Each row is a point on a tangle of strands that fork, close into loops and nearly touch. The rows are in no order.
In the rows, 128 means zero.
Two points are linked if the straight distance between their rows is under 106. Some points are linked to none.
q753: [115 157 173 132 121  78 137  97 149  92 130 138 142  91 118  87 150 132
 146 139 178 106 139 131  87  55 128]
q311: [146 176 153 158  88 119 126  93 109 162 127 140 141  97 129 185 101 132
 121 152 181 153 131  31 103 141  83]
q812: [137 101 101 138 154 100  91 159 150  54 123 184 129 173 120 109 157 206
 154 154 161  64 100 154 146  70 189]
q112: [131 116 117 107 144 127 109 151 147  83 117 115 101 110 108  54 180 132
  88  84 130 118 154 194 139 104  80]
q99: [157 178 135 140  93 164 193 146 120 181 140 149 163 116 140 147  56 115
 118 105 113 145 122 126 108  94 124]
q200: [104 108 146 161 138  96  99  97 119 155 120 158 121 100 177 103 140 150
 124 153  97 131 109 120 136 129 168]
q199: [132 175  87 127 112 157 143 125 158 120 119 113 105 120 145 149  99  98
 127  87 144 140 149 100 101 104  91]
q270: [124 114  71 117 113 106 142 153 111 130  90 109 121 183 146 122 112  84
 120 105  60 146  96  93 116 196 116]
q826: [109 135 149  82 122 138 127  98 136 131 185 105 115 135 106 123 134 141
 141 119 130 149 190 200 128  74 141]
q337: [131 156 121 119 131 150 136 121 115 157 131 115  74 116 147 133 115 105
 124 127 114 172 118 110 153 137  82]
q713: [127 104 102 120 140 125 144 170 103 128 138 128 172 170 113  96 132 135
 125 142 128 143 121 151 146 106 150]
q352: [152 114 102 176 125 137 104 151 143 111 100 144 149  75 141 151 137 134
 110 123 187 109 108  79 131 128 107]
q671: [107 113 118  96 131 114 104 104 101 132 172 127 142 182  94 116 155 151
 156 191 163 164 186 158 170  98 141]
q869: [125  94 143 125 157 130 120 166 103 132 126 135 129 124 116  42 169 147
  75 117  87 136 111 194 161 132 126]
q489: [171 133 107 153 114 156 175 188 138 116 121 124 198 119 110 165  91 103
 121  85 161 114 114  87 102 134 119]
q137: [119 133  89  77 112 143 167 142  85 166 134 122 126 186 112  97 107 114
 109 108  71 183 153 171 154 139  95]
q488: [144 170 166 142 183 128 152 154 150 117 135 109  81 106 144  73 164  88
  94 116  74 113  65  99 108 150 116]
q303: [137 181 124 131 148 194 167 153 150 155 139 135 109 110 135 107  98 115
  77  49  67 121 127 150  80 109 139]
q736: [123 132 175 130 151 172 132 135 135 160 171 139 155 108 135 146 114 151
 119 120 105 103 121 175 110  85 215]
q162: [124 106 151 135 118 147 127 125 103 176 114 114 110 119 161 183 102 107
 133 130  66 138  74 106 144 212 137]
q498: [133 145 149 136 130 100 143 130 152  95 126 140 153 108 126 102 144 122
 144 136 182 109 121 115 103  85 128]
q333: [165 130 117 127  94 149 170 156  91 171 101 122 129 141 133 184  66  87
 122 119  72 142  81  93 133 207  85]
q882: [139 102 131 113 148 114 117 166 120  95 127 133 128 130 100  43 172 142
  90 124 137 125 133 190 168  95  99]
q964: [119  79 148 129 147 157 121 144 102 161 121 112 133 118 139 161 127 122
 124 142  99 137  92 145 171 203 152]
q551: [ 99 158 167 100  84  52 148  77 126 107 132 110 129 108 115  76 142 111
 147 110 133 144 173 149  72  92 104]
q345: [137 106 100 160 174  79 118 138 137  75  96 160 104 144 126  64 180 149
 129 176 168 110 114 123 182 118  85]
q516: [147 133  69 159 143  84 127 156 123  73 127 115 167 162  98 141 127 149
 172 186 179 125 111  33 125 134 141]
q677: [130  38 144 148 117 102  55 109 148  89  77 160 114  93 118 123 182 158
  98 123 166  61 149 185 166 139 114]
q979: [136 148 149 115 149 157 155 137 118 158 144 112 103 109 136 112 128 114
 114 120 117 164 119 146 160 129  91]
q527: [137 130 186 136  89 114 139 104 110 173 118 123 140 108 136 172 104 103
 141 151 134 142 108  75 119 181 103]
q874: [132 148 164  80  73 169 119  73 110 184 152 138 112 109 104 205  92 141
 144 107 143 148 207 162 118 133  77]
q863: [119 104 124 140 115 121  83 110 160  93 108 153 128  92 130 126 155 143
 117 109 174  94 160 158 117  82 133]
q686: [158 169 124 184 148 142 145 142 124 146 142 132 106  73 167 131 112 126
 122 164 142 156  73  52 150  94 113]
q849: [116 160 154 110  89 111 138  88  85 178 166 141 149 152 104 156 103 148
 157 184 160 175 173  96 130 117 116]
q379: [135 178 134 139 198 122 145 152 176  80 139 107  66 137 140  61 172 101
 121 125  87 101  81  99  96 129 128]
q585: [138 124  97 106 143 158 161 176 110 129 134 113 156 169 104 112 118 112
 121 119 127 149 134 158 156 124 117]
q867: [126 122 132 123 189 197 125 172 129 142 159 127 129 135 117 114 140 155
  97 112  79 112 107 183 138 124 195]
q764: [139 149 145 104 140 189 179 144 105 175 168 115 139 149 106 157  86 128
 145 147 120 156 132 159 175 132 131]
q316: [100 146 109  96 130 134 126 103 148 110 162 111 133 166 117 147 128 126
 173 140 152 123 173 140 106  84 168]
q22: [112 134  83 130 154 154 120 136 132 135 150 122 116 147 148 139 111 144
 146 137 108 142 124 119 138 110 177]
q160: [108 106 127 146 153  99  96 120 153 106  95 141 103 112 156  82 167 139
 109 111  96  99 119 141 104 136 149]
q385: [131 149  97 115 125 170 177 151  87 183 132 132 123 165 134 140  63 122
 112 118  21 158  90 141 144 164 141]
q862: [120 151  89 126 159 115 140 139 152  99 129  83  92 179 150 124 124  96
 151 137  81 126 100  84 104 149 153]
q299: [171 135 121 145 109 143 201 179 142 107 124 112 191 145 118 168  78  81
 143  81 127 100 105  94  76 152 132]
q754: [114 106  60 146 120 132  91 117  81 153 127 128 118 153 135 175 111 151
 147 174 114 177 127  71 180 182 136]
q727: [143 158 154 149 144 109 152 138 150 119 132 125 127  98 155 100 134 107
 131 134 146 127  95  93 111  96 124]
q105: [141 114 205 137 125 134 146 144 117 157 150 135 175  91 120 123 122 127
 124 147 156 118 106 140 135 106 147]
q46: [104 128 152 143  87  98 126  98 123 163 122 150 161 109 158 140 104 129
 139 126 117 134 126 105  86 109 173]
q861: [147  94 151  98 144 143  88 150 156  48 139 151 111 150  89  88 171 180
 103 113 147  45 118 216 140  65 171]
q676: [ 90 136 106 124 126  59 105  67 146  86 118 139 117 140 120 100 171 143
 165 167 172 120 178 127 120  90 122]
q63: [128 110 180 125 118 161 126 124 150 148 117 117 140  82 144 166 121 106
 118  75 125 108 122 151 104 153 138]
q465: [145 164 187 123 110 121 190 124  97 178 155 124 137 125 133 129  95 106
 143 163 115 166 101 103 136 123 108]
q375: [111  84 119 134 140  52  79  73 156  53  95 136  78 128  97  86 198 163
 146 139 162  80 181 193 139 122  92]
q276: [114  96  96 117 154 130 136 176 104 127 105 130 139 166 116  62 151 115
  76  98  70 142 109 167 144 158 134]
q12: [124 163 105 139  57  90 145 108 118 157 108 147 148 122 148 140  84 103
 126 117 138 153 134  52  77 115  91]
q559: [155 125 133 116 128 182 185 174  87 177 151 123 172 150 106 158  74 125
 123 127 106 152 111 167 173 147 141]
q642: [130 128 176 106 138 140 131 138 161  67 146 124 152 118  99 116 146 132
 139 113 169  67 131 179  89  63 163]
q682: [121 140 113 107  58 101 117  87  90 160  93 125 107 174 136 188  80 100
 157 145  98 144 134  46  89 189  81]
q711: [151  95  66 135 149 171 123 200 115 105 140 114 184 160  83 160 118 156
 136 145 165 129 120 126 170 125 153]
q380: [101 121 169 139 155  56 121  86 123 118 143 152 125 146 139  81 160 166
 176 212 134 113 125 136 140 103 183]
q783: [126 139 144 160 127 135 155 159 111 171 127 154 170 112 152 102  94 132
  89  93  61 129  84 117  77 114 187]
q417: [168 163 160 127  86 148 191 126  88 192 148 129 157 141 114 197  47 121
 159 160 106 138 109  88 130 169 117]
q780: [154  99 149 104 152 146  96 154 161  48 145 144 128 146  96 121 165 173
 137 141 185  50 119 194 152  65 167]
q114: [150 145 187  92 125 143 150 114 136 140 124  80  81 105 122 146 128  87
 140 113 130 140 128 125 138 180  57]
q166: [124 100 143 159 153 145  66 124 150 122 104 164  87  62 151  89 173 169
  63  90  99  89 126 186 138 115 144]
q845: [127 129 109 145 187  76 121 132 149  68 110 149  94 158 135  55 178 152
 156 169 142  97 106 128 155 112 125]
q603: [ 96 155 126 130 101  86 116  77  99 162 160 145 141 148 133 140 120 152
 163 194 156 170 162  82 131  98 145]
q907: [148 168 108  97  61 121 154 106  96 165 100 132  95 176 130 171  60  91
 146 132  86 138 129  70  92 169  59]
q949: [121 137 110 103 163 125 121 149 148  88 125 103  82 137 109  35 180 128
  92  67  83 121 149 188 112 129 100]
q363: [109 109 139 109 145 168  75 128 172  89 143 150 109 114 116 112 161 165
  87  70 101  57 154 204  81  71 199]
q285: [126  68 140  93 140 171  98 145 105 134 149 114 136 135 102 122 150 141
  99 129 119 128 145 216 186 130 145]
q58: [116 149  65 131 167 137 131 142 129 120 147  98  92 175 148 122 114 131
 147 152  77 155 104  97 143 133 168]
q68: [135  87 149 175 111  79  98 119 134 129  69 156 138  68 161 108 162 107
  94 115 146 114 103 107 130 172  88]
q518: [136 181 111 141  63  99 128  87 108 156 108 135 112 128 142 166  83 106
 127 141 153 161 136  22  84 132  69]
q918: [106 105 139 146 136  57 111 101 156  87  84 141 109 112 145  65 181 122
 116 105 104  94 128 149  96 144 116]
q983: [117 135 160 135 141 181 113 112 148 158 169 129 133  98 152 182 109 149
 140 123 131 113 140 158 119  89 194]
q774: [158 157 117 120 118 168 204 167 160 103 130 107 168 164 119 151  74  78
 139  66 109 101 127 130  77 137 139]
q496: [143 107 126 166 136 165  85 136 148 122 120 144 129  64 144 166 138 152
 110 124 189 104 126 125 152 109 131]
q233: [122 134 156  93  81 131 113  86 119 160 129 118 106  95 117 150 120 125
 129 102 148 157 182 149 132 138  70]
q878: [120 140 147  97 118 140 136  96 124 149 167 105 158 180  91 201 106 128
 193 170 158 133 171 114 121 153 157]
q473: [105 178 185  99 110 112 172  84 149 130 151 117 125 123 130 113 107 109
 144  87  93 122 154 154  41  92 155]
q242: [137 171 147 102 103 185 138  88 132 178 158 133 110 109 122 203  81 134
 143 116 153 149 181 138 128 112  99]
q961: [106 115 125 144 147 119  65 106 168  96  99 158  73  83 134  64 186 164
  70  60  84  77 156 187  91 113 131]
q246: [ 98 143 144 143 129  66 123  79 118 135 156 152 133 132 146  90 143 161
 168 198 141 150 141 106 128  69 166]
q4: [152 162 203 108 101 154 185 107 104 203 157 126 142 121 127 176  70 117
 156 153 112 142 124 130 135 135 119]
q675: [114 133 104 105 142 198 117 136 147 137 151 127 118 137 130 134 118 136
  90  60  79 121 167 194 103 105 170]
q458: [151  99 136 179 137 163 132 173 118 156 125 132 166  72 148 170 102 140
 115 127 121 128  67 105 145 153 160]
q732: [109  95 147 114 126  94  90  96 116 115 148 138 145 147 106 115 167 157
 155 189 165 122 163 158 161 110 152]
q23: [154 144 100 120 156 145 139 172 118  99 145 111 158 158  88 111 143 127
 134 162 199 143 135 110 165 109  99]
q894: [117 141 101 116 119 114 128 114  70 156 151 128 140 174 101 129 126 146
 140 196 165 193 155  89 182 145  96]
q78: [109 154 195 109 103  93 174 104 146 120 120 113 146 119 124  98 118  85
 133  77  88 109 133 142  32 126 151]
q536: [102 155 182 111 103  58 136  67 150  90 138 114 117  80 117  91 156 125
 152 117 146 114 170 161  72  75 124]
q950: [109 156 157 104 122  82 146  83 172  66 107  81 104 115 121 120 159  69
 166 103 145 100 136 112  65 144 105]
q971: [122 114 135 146 191 183  78 154 150 124 130 157  90  95 139 100 173 178
  73  99  90  89 107 176 141 122 171]
q15: [112 116 180 132  98  88 115  91 125 144 109 121 144 107 136 147 144 112
 146 145 152 125 129  98 116 174 123]
q565: [117 116 206  99  98 147 127  93 147 161 128 110 128  83 130 168 116 113
 128  85 118 116 152 173  98 154 124]
q48: [106 108  90 131 112 149  85 106 119 146 132 138 138 134 130 185 125 145
 135 139 161 146 162 113 146 151 130]
q762: [139 158 131 133 131 111 131 111 137 134 115 112  71 101 160 112 139  89
 119 137 122 157 106  85 144 141  75]
q622: [149 107 119 126 146 114 101 154 154  47 121 172 130 156 104 109 160 178
 141 153 192  63 117 165 151  56 156]
q936: [121 141 199  85  94 136 142  80 143 158 144 107 101  89 125 143 108 119
 138  69  93 131 168 182  85 136 109]
q834: [124 124  99 152 159 167 112 145 118 142 174 141 137 121 142 148 115 173
 140 166 131 153 115 133 171  79 185]
q561: [105 157 164 109  82  51 149  76 134 119 113 116 134 118 119 105 138  91
 157 132 143 139 148 100  72 124 103]
q192: [133 125 182 138 139 146 142 147 116 151 159 144 177 112 130 118 113 156
 128 144 126 114 101 155 123  79 197]
q904: [118 142  95 118 130 158 131 128 117 166 113 120  71 145 159 125 103 108
  93  91  38 156 106 125 124 168 118]
q219: [121 124  55 143 142  99  98 139 129  77 125 131 155 172 108 132 149 160
 159 170 185 123 146  82 145 120 131]
q479: [131 144 106 120  74  74 143 124  93 152  97 114  97 186 152 129  90  71
 139 156  62 161  90  54 105 174 106]
q344: [144 138 105  93 107 160 183 151  92 174 114 122 133 179 127 153  69 100
 132 111  57 140 111 140 133 190 100]
q202: [154 137  72 125 162 165 154 190 123 101 139 108 153 160 103 126 122 123
 134 133 165 140 121 118 160 120 106]
q67: [102  78 187 138 134  45  94  67 138  96 113 146 110 113 125  87 183 172
 152 161 124  85 152 187 128 127 157]
q127: [135 114 122 136 194 188 136 195 115 121 170 121 146 141 115 123 126 163
 132 151 114 123  84 160 170 111 188]
q360: [148 118 165 145 141 181 149 160 153 148 116 124 148  82 149 155 105 103
  92  64  97  94  88 147  97 159 150]
q224: [135  44 143 146 122 133  55 110 136 118  96 147 126  79 123 145 173 146
  91 129 175  94 149 172 183 155 111]
q346: [151  98 124 169 152  55 126 166 147  53  98 167 166 153 119 112 157 164
 175 174 174  62  73 102 124 132 158]
q824: [152 128 120 147 142 180 173 189  97 170 154 131 180 123 119 147  79 138
 109 119  97 138  90 157 150 116 170]
q374: [140 141 173 111 103 110 167 125 101 165 128 113 121 138 131 133 111  84
 141 145 106 154  96  99 132 171  90]
q45: [149 158 120 161 120 129 129 133 137 125 118 134 130  83 135 134 131 113
 108 133 189 144 119  67 132 122  67]
q18: [123 123 118 125 152 131 149 176 104 144 142 138 165 160 128  84 118 138
 109 129  82 140  98 147 126 110 177]
q625: [153 116 125 151 155 166 155 183 124 143 140 118 166 113 132 154 101 131
 123 123 105 118  76 124 134 138 173]
q109: [113 109  60 151 126 126  66 109 105 135 116 136 128 139 129 179 137 159
 130 162 164 157 153  67 168 180 114]
q981: [ 91 122  46 117 134  91  96 109 136  90 120 128 124 193 121 118 153 143
 167 161 154 138 169 106 137 115 142]
q851: [136 122  96 157 121 137 127 132  83 161 128 120 111 124 144 166  96 132
 133 173 107 179  87  62 179 173 123]
q922: [135 166 121 137 112 127 126 106 148 121 118 129 106  78 140 109 137 118
 104 112 185 153 152 104 131  84  64]
q74: [108 136 107  93 133 109 138 115  94 141 161 107 129 198  99 121 131 132
 169 190 143 180 164 116 173 136 122]
q875: [130 167 113 116 128 164 158 121 165 129 134 102 109 140 145 172  84  98
 146  89 109 118 138 112  88 127 141]
q268: [122  92 136 174 144 119  94 116 101 149 126 138 138 105 149 157 139 158
 147 186 137 140 100  93 182 174 157]
q674: [165 104  93 150 121 161 132 197 131 101 116 132 200 122 104 143 109 124
 109  96 175 109 114 116 123 110 129]
q502: [116 116 158 116 130 140 102 124 158  99 132 130 127  98 120  90 152 139
  88  60 101  88 152 191  73  91 162]
q704: [116 147 114 114  81  87 133  96 126 135 102 102  97 176 150 163  94  88
 161 139  95 136 125  63  86 161 124]
q517: [122 146 121 120 136 198 134 151 152 127 138 130 125 116 120 105 115 120
  64  30  77 108 156 183  74  95 150]
q452: [154 170 130 174 134 132 130 119 111 145 150 124 116  95 134 154 111 140
 133 193 179 170 102  30 167 122 105]
q289: [128 123  85 113 127 131 124 145 141  92 115 117 132 142 110  99 150 114
 117 105 170 137 159 141 135 114  89]
q195: [127  87 157 177 138 104  98 118 123 134 121 146 160  98 147 163 138 159
 156 182 153 103 100  92 148 147 181]
q399: [122 129  92 115  90  86 157 137  87 152 106 124 134 187 134 109 101  95
 137 146  78 173 104  79 128 165 110]
q883: [122 123 149 131 197 172 108 159 152 119 140 124 103 116 129 101 169 145
 103 108  84  90 101 167 126 144 173]
q159: [104 108 115  91  89 115 126 112 113 150 107 129 130 150 135 110 115 108
 110  68  75 152 167 171  97 149 117]
q611: [124 186 117 110 181 119 153 134 162  88 141  87  62 146 133  58 159  97
 119 119  90 132 119 117 106 110 105]
q708: [125 145  65  92  78 160 146 119 111 160 106 141 106 170 135 151  75 110
 119  83  92 162 167 130 120 140  67]
q424: [129  54 130 138 118 137  81 140 120 124  88 130 142 101 126 129 165 128
  91 119 154 114 132 162 169 168 112]
q797: [136 105  88 168 125 136 108 150 126 140  83 143 115  87 169 124 139 114
  85 101 117 144  95  99 143 165  94]
q463: [150 151  98 152 124 160 151 142  91 166 153 123 131 123 131 187  72 145
 147 168 113 172 104  68 162 138 139]
q54: [142 159 161 139 155 118 152 134 151 117 128 103  91 103 156  96 144  86
 119 131 115 132  87  98 118 138  98]
q286: [124 134  71  81 112 172 146 131  94 167 131 127 106 174 118 147  89 121
 127 108  93 172 164 156 158 151  87]
q141: [130  81 146 131 115 131 111 137 130 127  92 105 157 123 123 191 140  99
 134 109 155 109 118 106 123 217 121]
q227: [125 126 145 138 136 167  93 111 151 140 148 134 127  80 145 164 130 150
 132 130 174 124 147 141 141  85 147]
q773: [126  55 126 136 130 125  87 139 114 121  91 118 157 128 115 153 160 121
 120 143 158 118 123 138 172 214 123]
q932: [150  82  67 141 144 190 118 205 120 107 124 117 180 139 104 169 111 142
 108 102 143 113 112 144 158 133 158]
q865: [156 134 121 149 116 165 161 155 107 170 117 116 119 104 150 187  72 100
 118 116  69 145  65  94 135 194 115]
q288: [113  95 153 121 114  93 112 114 142 106  92 110 148 124 124 137 156  91
 136 115 158 109 137 119 113 183 107]
q730: [ 92 147 113  93 126 120 111  78 154 118 156 117 103 138 131 136 135 128
 159 121 140 141 190 154 105  88 143]
q282: [120 109  79 139 135 119  92 143 146  92 119 149 140 135 131 113 147 155
 125 130 157 112 136 137 129  80 156]
q841: [118 136 164 115 149 141 118 125 158 107 144 132 120 101 123  94 150 144
 113 103 128  98 143 180 100  74 151]
q542: [134 150  78 119  93 148 137 128 135 142  99 125 108 132 142 150  98  99
 111  76 126 148 149  95 111 136  70]
q538: [114 170 102  78  89 107 142  86 132  96 104  95  98 154  92 132 132  81
 141  89 158 150 186  98  89 154  34]
q244: [140 157 150 140 159 168 147 150 161 137 132 111 109  94 151 121 128 101
  93  75  90 111  94 138  96 134 132]
q10: [134 132 195 159 128  99 114  91 133 148 124 144 113  52 152 116 153 130
 126 155 166 140 123 113 152 120 101]
q432: [152  75 153 180 140  77 100 149 129  84 101 171 157 123 112 133 161 179
 149 186 198  67  86 114 156 135 149]
q355: [130  93 142 143 126 136  75 119 176  68 108 164 130  99 128 143 155 162
 119 111 173  49 130 174 109  74 166]
q398: [126 155 128 128 118 179 114  98 141 162 156 135 113  86 142 181 105 146
 136 121 165 152 169 124 134  84 124]
q83: [130 110 116  80 121 154 164 164 102 142 135 115 156 182  91  85 119 107
  97  92  95 155 150 201 146 131 117]
q721: [ 94 127  98 115 138 168  97 107 146 154 148 131 102 126 151 146 126 144
 113  89  77 137 160 166 110 103 176]
q924: [114 124  98  91 106 160 116 106 118 159 154 126 140 166 110 179 108 131
 142 129 140 157 184 151 134 131 132]
q827: [140 145 169  79 134 149 164 124 110 138 156  85 140 166  75 159 121 107
 163 159 170 150 158 131 156 169  89]
q59: [140 105  87 189 143 131 103 143 115 141  96 157 113  75 175 112 143 137
  86 133 128 150  79  90 175 144 102]
q403: [113 147 123 123  58 125  95  75  81 181 131 166 155 130 119 188 101 149
 110 131 168 166 186  86 107 140  83]
q402: [120  89 147  75 107 143  96 103 131 111 187 108 131 133  81 125 151 143
 127 128 143 121 194 226 139  71 151]
q966: [140  68 157 121 152 175 109 168 107 132 135 124 146 110 108 112 155 139
  88 133 134 119 110 196 189 126 137]
q533: [100 142 124  89 132 135 141  98 145 117 164  98 143 186 100 188 114 120
 191 145 147 122 178 132 102 126 176]
q771: [141 130 165 109 112 130 124 109 145 129 101  92 100  96 128 160 144  75
 129  96 149 132 131 106 120 195  47]
q735: [123  94 128 149 161 121 110 141 113 132 124 110 125 131 146 129 141 128
 146 166 116 133  86 107 175 181 151]
q216: [120 117  99 139 129 158 118 136 124 159  94 131  96 101 168 135 122 112
  75  75  76 153 104 126 132 166 109]
q249: [111  94 147 138 126  59 103  97 153  83  83 129 121 114 130  96 174 116
 134 132 153  95 135 135 113 155 106]
q689: [159 171 131 132 123  83 182 159 119 117 131 112 121 142 128  83 138  63
 122 154 140 158  84  64 131 130  59]
q154: [118 144 148 125 110  78 123  87 172  93  90 102  92  89 153 138 151  68
 136 102 135 108 116  85  75 167  88]
q972: [118 147 139 158 113 121 140 125 130 164 136 152 155 104 167 123  92 140
 120 114  97 133 111 109  85  85 179]
q919: [135 103 156 116 145 171  96 147 173  67 147 130 138 111 109 160 143 152
 137 116 183  52 126 175 115  70 179]
q557: [142 164 125 160 114 137 120 109 120 153 142 130 140 103 132 196  94 140
 142 161 176 147 131  41 130 134 117]
q335: [ 93 148 128 113 105  65 114  60 150 101 113 115  93 117 133 113 158 112
 153 138 153 138 165 110 100 128  97]
q511: [129 150  63 132 113 127 122 130  96 140 126 124 127 155 118 139 114 131
 129 158 155 179 140  67 157 135  91]
q21: [144  97  94 161 149  69 122 165 141  60 101 129 180 157 114 130 150 144
 174 167 162  87  87  65 118 155 157]
q494: [115 101  96 126 163 149  68 138 161  69 121 157  97 138 127  99 174 170
  94  85 111  66 143 190 114  88 170]
q255: [147 114 216 143 115 134 148 136  97 183 133 139 164  70 132 126 125 119
 104 140 148 146  95 132 150 133 117]
q444: [116 154 107 112 118 166 153 125  89 201 129 138  83 145 154 136  72 121
  97 112  16 166 104 141 131 158 125]
q359: [104 102 118 143 126  36  96  71 142  73  97 157 103 126 112  76 183 159
 143 161 174 103 176 158 128  95 104]
q362: [143  77 120 130 150 136  65 148 168  51 100 183  88 141 113 105 180 194
  83  94 134  31 112 206 142  96 166]
q679: [107  83 173 130 136  56  91  84 120 110 141 162 127 139 118  85 175 178
 157 198 145 104 153 177 160  95 163]
q135: [143 132  81 162 151 170 141 151 107 153 172 122 143 118 129 179  77 170
 154 167 114 161 106  84 167 108 178]
q92: [144 134 132 120 105 156 163 155 119 145 139 141 160 115 112  97 111 119
  95  98 150 149 149 161 127  66 107]
q743: [117 145 124 111 163  80 131 120 153  78 118 100  73 138 128  36 181 114
 115 102  90 127 134 147 112 133  92]
q51: [145  75 151 146 149 159 100 167 116 140 105 139 141  85 132 108 160 132
  78 117 133 118  95 176 179 152 116]
q988: [134 127 170 108 134  69 153 126 117 122 122 101 115 132 123  74 163  90
 129 138 114 151 112 123 142 162  75]
q717: [155 183 162 121  91 174 185 117 134 172 154 142 153 103 118 176  60 120
 132 102 150 138 158 139 110  93 109]
q608: [128  68 130 159 140  81  73  93 164  72  83 163  84 100 123 100 186 171
 111 125 166  64 149 183 151 115 100]
q392: [105 136 126 150  75  76 124 100 121 151 104 151 160 111 155 129 114 121
 130 129 140 147 143  80  91 110 132]
q673: [119 149  84 100  94 163 125 107 121 148 140 122 135 175 108 208  82 127
 155 121 146 142 186 111 114 144 114]
q651: [143  97 169 176 155  93 111 141 137 111 108 152 151 100 145 121 154 146
 150 168 157  86  75 109 141 138 157]
q853: [126 137 135 132 109 111 111  94 149 118  95 104  87  94 146 148 151  88
 127 119 149 140 134  88 122 172  59]
q130: [125 137  49  92  71 162 127 110 105 159 116 143 129 188 114 198  69 125
 144 101 111 142 185 110 112 168  88]
q614: [109 138  96 140 191  82 117 124 168  63 116 132  76 171 140  72 175 147
 154 157 116  91 102 116 122 122 151]
q508: [122  60 147  93 117 157  75 114 123 133 175 129 138 135 102 141 157 153
 114 144 139 108 169 215 170  96 179]
q541: [134 150 121 113  98 162  96  97 138 138 122 127 101  80 123 159 130 122
  97  96 189 155 183 123 141 116  54]
q234: [148 161 120 102 123 177 181 136 148 130 138 100 137 159 120 183  69  97
 157  96 111 116 141 134 104 149 134]
q181: [110 157 178 111 135  78 163 108 157  77 127 106 137 122 119  92 152  90
 157 107 128  97 127 135  47 106 143]
q804: [145 148 128 112 109 150 160 125  93 171 160 111 165 171  98 206  78 137
 168 166 137 150 139  94 138 169 137]
q553: [130 139 142 122  96 147 145 122  81 185 166 144 184 143 101 179  89 151
 143 169 154 159 150 118 148 122 142]
q91: [128 147 118 128 133 126 166 154 132 143 127 108 137 166 139 123 102  96
 132 117  71 129  93  98  96 146 159]
q120: [123 158  97 120 109 109 164 133 130 127 114 125 123 147 148  78 112  90
 112  95  98 155 122 108  91 103 106]
q897: [129 108  99 162 158 104  97 155 146  83 110 180 126 139 150  90 158 181
 129 139 133  88  97 137 133  87 169]
q901: [160 139 107 196 160 128 125 150 126 125 123 140  98  74 168 115 134 135
 112 164 140 148  65  59 176 117 105]
q29: [158 162 186  97 143 166 170 137 126 151 150  87  83  94 117 129 130  97
 129 119 137 158 128 144 158 145  46]
q416: [119 133  76 130 106  90 134 131 104 131 116 125 148 172 127 118 119 113
 139 151 136 166 131  71 129 144 108]
q327: [102  92 171 135 126  39 103  74 145  86 103 136 124 119 117  87 184 138
 160 159 157  87 147 161 119 135 127]
q383: [104 103 137 142 137  83 129 131 130 118 117 122 160 155 151 121 135 127
 160 144  92 102  94 108 100 160 200]
q549: [116  98  99 113 145 127 144 170 116 124  97 106 143 180 128  94 131  91
  98  85  53 124 104 139 107 197 140]
q870: [140 126 159 115 173 181 164 164 112 151 176 102 147 151 105 130 112 140
 145 162 126 138 110 166 170 119 170]
q261: [149 104 159 170 121 144 129 154  99 166 119 151 163  65 146 140 125 128
  96 141 150 143  83 113 170 148 116]
q318: [ 96 119 103 127 150 137  84 106 150 131 125 137  96 120 153 110 147 145
 113 109  98 128 151 158 124 109 153]
q770: [142 163 127 125 103 127 193 142 109 170 139 129 152 155 140 121  69 108
 131 121  70 146 111 123  98 122 144]
q437: [139 126  88 140 167 121 123 160 121  95 125 134 126 146 111  97 164 144
 137 180 189 140 128 106 190 121  87]
q767: [129 154  51 154 150 117 156 168  97 132 149 136 134 159 141  80 108 146
 131 164 103 177  99  87 158  78 145]
q525: [101 139  61 105 153  97 128 125 133  91 134 106 120 201 120 102 142 125
 169 161 130 147 147 102 140 125 142]
q578: [112 152  69 127 174  95 134 140 161  65 124  98 105 187 138  98 147 122
 165 144 113 109 108  87 108 120 161]
q482: [128 123 126 157 140 128 140 172 102 155 128 163 164 117 144  70 124 146
  82 121  85 144  88 138 126  94 158]
q336: [107 163 198  88 102 118 141  77 145 138 172 102 107  87 117 113 122 130
 140  88 102 131 181 185  72  91 133]

A fork is a point with three links, a tip a point with one. Leave the first point through the second and follow the links. Name the first fork or tip that comes.
q352, q45 -> q242
q202, q23 -> q578
q851, q754 -> q708
q797, q59 -> q585

A piece is all that can be reached along the links. How many separate loops has the piece of each point below (a circle has one, a figure eight two, a Y none), and how many tips (points with one link)?
q46 -> loops 4, tips 1
q907 -> loops 6, tips 1
q780 -> loops 2, tips 0

Name the points in between on the shortest way along the links from the first point to the second, in order.
q67, q533 -> q679 q380 q246 q603 q849 q553 q804 q878
q59, q18 -> q901 q686 q452 q557 q311 q518 q12 q392 q46 q972 q783 q482
q549, q771 -> q276 q869 q882 q112 q949 q743 q611 q379 q488 q54 q762 q853
q675, q498 -> q721 q318 q160 q918 q249 q327 q359 q676 q335 q561 q551 q536 q753
q318, q181 -> q721 q675 q517 q303 q244 q360 q63 q565 q936 q336 q473 q78
q333, q845 -> q865 q162 q964 q735 q268 q195 q651 q432 q346 q21 q516 q219 q981 q525 q578 q614
